A landscape with many peaks, sampled at points; each row gives a point and its height.
From any point a climber steps to the highest of the 2 points nearest to it. It stops when none of these is higher. Distance is the straight distance between rows; heights are no part of it.
tez: [156 112 125  58  97 132 154 149  89 148 111 155 116 130 134 147 134 145
  86 148 123  92 112 152  62  98 127 190]  height 491
ledid: [137 118 156 166 122 139 142 164 136  90 131 107 110 115  99 125 121 152
 160 144 144 129 105 179 146 104 105 131]  height 450
riboz: [116 103 106 164 121 138 126 120 108 178 133 135 165 117 128 124 108 140
 125 136 117 136 109 125 124 127 172 157]  height 695
Mino: [ 67 129 165 141 146 114  76 116 187  48  77 161 120 130 193 118 147 111
 148  98 135 108 150 142 199 103 147  79]  height 509
deru: [100 105 136 155 176 121 114  90 168 108 100 119 115 156 143 104 130 111
 147 113 127 124 102 147 137 142 136  96]  height 601
Pas: [135 142 146 104 114 129 126 129 105 113 117 114 110 120 130 106 145 124
 151 114 144 118 119 138 140 100 109 153]  height 493
gug: [135 170 168 150 145 126 111 110 130  75 164 107 104  91 114  89 148 156
 153 115 136 146 164 103 182 119 106 105]  height 164
vofi: [188 158 102  87 130 136 172 139  82 135 216 133 119 159  84 188 121 126
 117 225 101 130 118 108  71 188 115 157]  height 266
buzev: [171 132 106 144 132 124 153 137 119 151 165 119 105 157  63 169  96 143
 111 166 109 158 142  97  64 188 115 142]  height 485
vir: [ 97  90 117 192 150 138 110 121 158 186 116 128 180  77 126 121 126 158
 131 101 124 158 117 115 155 117 159  60]  height 583
tof: [176 176 146 102 103 144 156 185  81  92 175 106  96 118  88 112 124 136
 129 139 147 123 122 160 126 107  76 169]  height 107
vogov: [204 168 116 130 126 140 117 185 106 136 214 136 139 141  66 118 118 138
 149 182 134 143 142 103 116 143  70 155]  height 46
Nepi: [129 154 146 123 144 136 161 104 121  68 152  91  60 160 103 148 111 104
 140 138 127 130 120 122 128 175 114 130]  height 592
vud: [152 117 121 110 162 119 118  78 128 142 145 114 130 148 112  89 170 114
 145 142 131 137 118 103 107 143 108 133]  height 419
moge: [ 99 139 166  93 110 138  89 143 152  31  74 159 116 153 185 130 144  82
 141  78 145  81 149 149 185  84 126 119]  height 405
lafa: [153 118  86  73 108 133 150 123  56 171 179 137 145 127 131 141 126 141
  95 194 124 130 133 102  81 146 150 199]  height 59
nalin: [ 82  61 105 178 138 114  99 126 169 184  88 124 194  98 141 120 154 137
 150 120 131 142 122 137 139 113 148  47]  height 685
Gaz: [166 160 132  84  99 145 172 170  69 124 159 121 106 108 107 121 121 133
 115 142 138 105 107 169 105  96  97 189]  height 148
takug: [194 176 124  99 134 144 153 145  93 110 211 122 108 164  70 165 121 115
 139 198 117 127 119 116  94 176  93 152]  height 226
geva: [137  73 117 165 121 127 136 166 138 165 115 118 137 114  93 124 129 173
 136 166 130 141 112 162  93 115 121 134]  height 596
Vaza: [120 159 127  80  72 134 178 149  80 141  83 121  96 131 160 168  86 105
  97  90 122  98 127 148 112 116 136 177]  height 261
mosim: [142 134 127 140 139 126 161 112 123 125 147 105  83 157  92 155 104 130
 125 150 117 144 115 121  93 179 122 141]  height 538
bazi: [114 133 115 140 159 122 125  57 130 149 134 113 120 139 132 119 128 110
 120 101 114 159 127  85 137 176 148 101]  height 508
buz: [115 137 102  97  90 121 129 104  84 171 106 130 124 133 146 141 131 103
 107 108 120 135 142 102 110 136 147 163]  height 630
zapul: [168 121 114 178 169 133 126 117 177 150 169 111 151 134  62 117 117 142
 130 117 129 164 140  88 126 161  99  81]  height 444
vib: [137 126 131  99 139 135 125  86 104 130 135 132 114 154 139 118 156  97
 143 141 121 109 100 124 112 139 131 157]  height 443
kova: [119 111 134  74 105 120 116 148 153 128  34 151 110 171 172 147 140  87
 109  91 133  83 129 156  86  96 120 149]  height 528
kug: [ 88 137 156 169 115 117 104 147 145 107 100 115 128  67 144 109 144 162
 151  97 140 150 149 146 185  87 129  82]  height 192
rusut: [132 100 136 198 125 137 135 171 148 132 130 104 135 108  88 128 109 167
 155 151 134 150 108 172 137 117 113 104]  height 499
zafal: [106 144 157 133 122 146 135 125 117  91 121 129 112 144 144 137 113 106
 149 122 116  91  82 165 152 119 152 158]  height 375
Banel: [ 85 156 159 122 106 145 134 138 125  65  99 130  91 151 168 155  95  93
 132  99 120  83 102 158 168 117 156 157]  height 344
zigoz: [128 137 101 133 128 137 187 109  92 150 189 112 133 144 117 176  92 123
 117 177  89 119  93 124 104 172 169 171]  height 319
pote: [118 117 129 140 118 117 108 131 126 144 113 116 148 107 121  99 156 145
 161 124 144 135 123 138 142  98 116 124]  height 550
Dif: [158 118  88 137 127 129 128 143 102 178 170 120 138 108  83 113 122 157
 117 150 136 169 147  89  95 148 113 154]  height 608
Dos: [150 126 134  85 107 127 130 154 108 135 110 126 121 118 127 104 160 137
 138 131 149 109 120 151 103  80  91 166]  height 437
Leba: [171 169 132 132 118 150 133 163  91 122 206 121 129 119  88 101 128 147
 144 164 136 140 119 130 134 121  87 161]  height 72
Furi: [140 154 142  88  92 145 159 164  84 126 123 130 119 121 137 137 113 116
 120 122 130  90 101 181 119  82 128 190]  height 198
vofir: [129  99 109 122 116 132 123 125 101 168 121 149 149 129 134 124 132 133
 122 153 122 122 105 134 103 113 149 176]  height 567
kevif: [206 140  89  90 148 127 145 143 106 152 222 154 144 169  73 172 109 141
 101 233 116 148 151  84  62 194 102 151]  height 324
tavi: [ 98 149 161 140 163 108  79  79 163  90 111 144 134 116 168  88 179 119
 161  97 132 122 151 105 178 108 136  81]  height 581
tek: [ 71  88 127 173 179 108 100  95 209 140  86 131 184 117 169 108 153 119
 146 100 127 132 129 144 161 122 140  21]  height 416
bogar: [114 147 161 154 117 120 116 145 131  82 126 105 105  81 118  95 144 160
 149  99 148 152 162 132 177 102 103 105]  height 177
kip: [124 136 120 132 134 147 161 105 100 130 170 126 135 154 127 152 108 109
 139 153  96 102  76 134 119 150 164 176]  height 365
ziri: [116  73 118 166 136 123 138 132 148 165  96 121 123 137 108 126 116 148
 126 144 123 135 105 152  97 139 148 128]  height 701
dasu: [ 59 107 130 169 126 102  71 130 191 133  63 147 173 120 182 130 161 113
 153  92 130 129 144 139 165 103 144  47]  height 386
bega: [ 97 121 155 172 183 131 108  83 186  93 118 131 136 120 154 104 131 137
 148 105 133 127 116 139 183 127 147  67]  height 570
fam: [138 142 103 123 125 131 123  96  91 164 159 113 133 115 117 111 136 133
 132 127 124 158 136  79 128 148 130 145]  height 752
ropos: [ 90  89 116 152 120 107 100 137 151 158  91 120 169 103 143 105 172 137
 162 125 137 139 128 139 143  90 121  90]  height 602
Lemu: [115  99 118 113  77 122 125 169 113 175  49 145 132 129 145 147 119 125
  97  98 129 109 134 152  89  98 146 161]  height 431
Non: [139 114 120 189 175 153 139  83 180 160 166 124 179 102 105 120 102 155
  99 100 116 149  95  99 162 145 153  79]  height 424
kepe: [110 157 143 130 137 114  89  76 130 123 125 126 130 110 153  92 160 120
 147  89 129 140 146  83 165 123 135 107]  height 615
guso: [ 96 129 115 134 122 117 105  91 121 160  95 129 123 132 146 121 133 105
 125  88 121 142 137  96 124 148 153 122]  height 547
Kav: [148 133 115 175 173 152 164  73 152 141 180 115 153 137 104 139  82 136
 106 120 107 134  87 105 148 173 154 109]  height 378
Gola: [135 178 115  66  68 139 202 162  53 146 127 117 109 119 154 173  91 104
  89 115 113  92 120 161 101 113 140 186]  height 214
somat: [136 120 131  64 106 127 140 128 111 130  78 147  98 163 151 151 133 101
 103 120 124  85 109 150  76 116 130 174]  height 590
tav: [159 161 103  41  79 137 194 162  40 161 156 137 129 117 145 162 109 129
  70 154 117  94 127 156  81 107 142 203]  height 154
Kig: [ 51 112 152 146 181  95  72 110 216  50  73 150 131 137 202 102 150 106
 140 102 130 118 166 143 198 119 147  45]  height 481
rona: [168 146  94  90 126 151 147 117  64 157 210 124 144 132 118 128 125 136
 126 194 121 140 116  90 112 156 129 178]  height 30
fir: [115  98 122 188 174 149 124  97 196 173 136 135 196  71 127 118 120 167
 107  99 121 153 107 112 174 124 159  37]  height 497
bis: [170 111 129  60  98 125 148 173 101 153  96 137 124 108 131 121 150 150
 104 125 146 103 124 167  77  61  97 170]  height 384
luve: [133 120 137 159 159 110 129 109 164 110 128  93  96 144  92 102 135 133
 152 121 135 153 142 107 118 158  95 102]  height 460
Zut: [173 135 109 113 105 122 166 161  91 153 170 131 105 136  79 165 103 164
  97 181 112 146 136 119  58 160 119 176]  height 410
Vukig: [ 96 103 118 169  97 135 111 146 123 172  90 143 162 123 142 134 107 132
 124 117 116 123 108 149 135 106 171 139]  height 560
larif: [126 130 155 143 126 145 151 149 123  92 139 108 100 136 106 135 109 132
 147 141 126 111  85 169 132 126 130 159]  height 411
lafu: [ 47 116 149 168 185  97  89  96 221  95  81 143 152  96 183 112 156 135
 143  92 134 134 163 136 181 122 147  16]  height 448
guvag: [139 144  94  92  86 125 140 121  61 178 138 119 124 106 128 129 124 131
 107 129 131 155 146  92 113 136 133 171]  height 781
bep: [ 56 131 151 156  81 115  65 185 193  78  49 153 149 104 208 157 138 117
 133  86 139 119 178 159 194  78 131  49]  height 296
Volos: [119 136 156  94 143 133 144 102 119  58 115 102  59 163 127 128 131  93
 137 125 135 104 116 140 130 153 120 142]  height 646
varun: [177  90  87 143 147 136 134 134 118 180 190 132 156 127  82 130 106 162
 106 183 132 159 150  86  80 166 130 158]  height 502
voguf: [209 117  85 133 160 146 128 151 139 170 227 149 184 155  67 129  95 147
 113 194 133 152 147  70  92 167 100 144]  height 418
giz: [ 85 121 176 152 187 122 100  87 183  40 119 142 108 123 166 104 138 131
 150 111 134 116 131 138 202 124 146  79]  height 543
kovi: [ 85 149 171 118 113 123  76 150 167  29  77 171 120 121 204 135 142 113
 138  83 142 106 166 150 212  76 141  97]  height 459
pumi: [105  77 122 146 158 117 127  96 148 147  89 129 121 169 137 117 123 108
 124 129 120 124  98 150  99 149 158 127]  height 637
zalu: [188 158 125 120  97 114 149 199 106 138 159 134  88 140  60 154 100 158
 104 161 126 150 149 135  61 145  78 158]  height 339
Kabim: [163 105  88 144 176 147 128  75 146 179 188 125 187 121 103  95 134 140
 108 134 127 156 126  61 132 155 130 109]  height 366
ropi: [ 99 143 143  95 134 130 130  85 121  83 104 128  84 176 163 137 122  67
 131 115 121 101  99 139 137 160 151 139]  height 709
Dom: [181 138 117 164 142 118 116 149 151 147 168 117 129 142  50 128 123 140
 145 135 136 170 158  87  98 166  84 112]  height 409
Vima: [100 146 168 119 137 113 104 106 142  56 106 123  98 109 157  93 159 125
 153  91 143 117 161 116 188 103 121 104]  height 546
gef: [115 137 174  99 119 130 132 131 121  32 100 114  82 116 148 108 141 114
 144  94 151 101 154 140 186  93 115 133]  height 501
fotok: [108 173 138  94  78 142 154 143  94 103  91 131 102 144 171 164  96  85
 113  81 123  85 119 153 145 112 147 168]  height 302
Gafom: [ 68 131 161 149  90 109  92 173 158  70  67 148 140  74 196 133 137 144
 148  87 147 128 169 173 209  68 131  65]  height 250
bip: [209 111 101 120 171 128 126 136 141 151 201 150 152 172  59 141 117 140
 113 199 125 140 135  90  61 178  97 137]  height 377
Viguv: [125 158 124 139 141 132 102  84 118 159 156 118 145  91 131  92 146 142
 143 105 122 161 142  69 157 138 135 107]  height 666
Limif: [181 135 129 138 119 111 125 178 136 136 152 125 108 136  60 129 128 152
 134 158 136 154 151 123  83 141  71 141]  height 369
ton: [141 135 116 150 165 122 141  78 143 134 151  98 104 153  93 116 124 117
 122 117 125 164 141  86 118 187 112  95]  height 482
bos: [118 155 164  70 105 143 126 129 115  44  86 126  88 143 164 128 132  83
 131  79 149  79 146 141 175  95 120 147]  height 446
duf: [154 132  94  38  82 129 154 142  43 174 148 155 144 120 158 151 125 133
  74 164 129 108 142 121  82 115 151 209]  height 104
rozas: [146 127 128  93 134 137 156 105  89 134 155 133 113 153 118 148 133 110
 124 170 114 111  87 136  83 153 140 175]  height 407
napu: [110 129 136  81 126 117 149 103 112 117  83 127  74 176 157 148 122  82
 108 124 117  99 108 143  93 153 137 152]  height 650
Bidor: [102  91 124 114  91 114 116 160 150 149  33 140 124 146 158 135 139 115
 117 102 136 106 129 155  99  95 127 134]  height 486
Lef: [165 106 105 183 190 135 132 101 210 165 166 110 185 116  68 101 129 142
 104  99 131 173 135  76 137 159 107  42]  height 404
Bivo: [134  91  94 136 165 121 113  79 135 180 146 125 169 130 119  88 147 124
 126 134 126 148 129  89 111 142 139 119]  height 393
sul: [ 48 124 144 168 104 103  57 159 202 102  58 160 172  96 206 162 155 118
 151  98 131 131 172 147 178  94 139  11]  height 345
bizef: [105 114 115 143  82 127 139 164 100 179  90 126 126 103 130 133 111 137
 111 103 123 134 129 143 108 110 153 164]  height 451
Zupe: [ 82 130 147 163  89 122 102 166 138 121  77 131 153  91 165 126 131 143
 151  96 136 131 135 174 184  71 134  93]  height 213

Where does a climber stop that starts at each point below?
zalu | ropi
duf | ziri
Lemu | ropi
vofi | guvag
zafal | ziri
bogar | Mino
bos | guvag

Call two points neighbours if one is among the 2 nearest of the other. Go from one point of each pair to the other, from neighbour to neighbour, staying as high as possible. Name the lowest point that can't be avoided.
ropi, nalin | bis
riboz, ropi | Lemu
ziri, guvag | moge
nalin, zapul | Lef
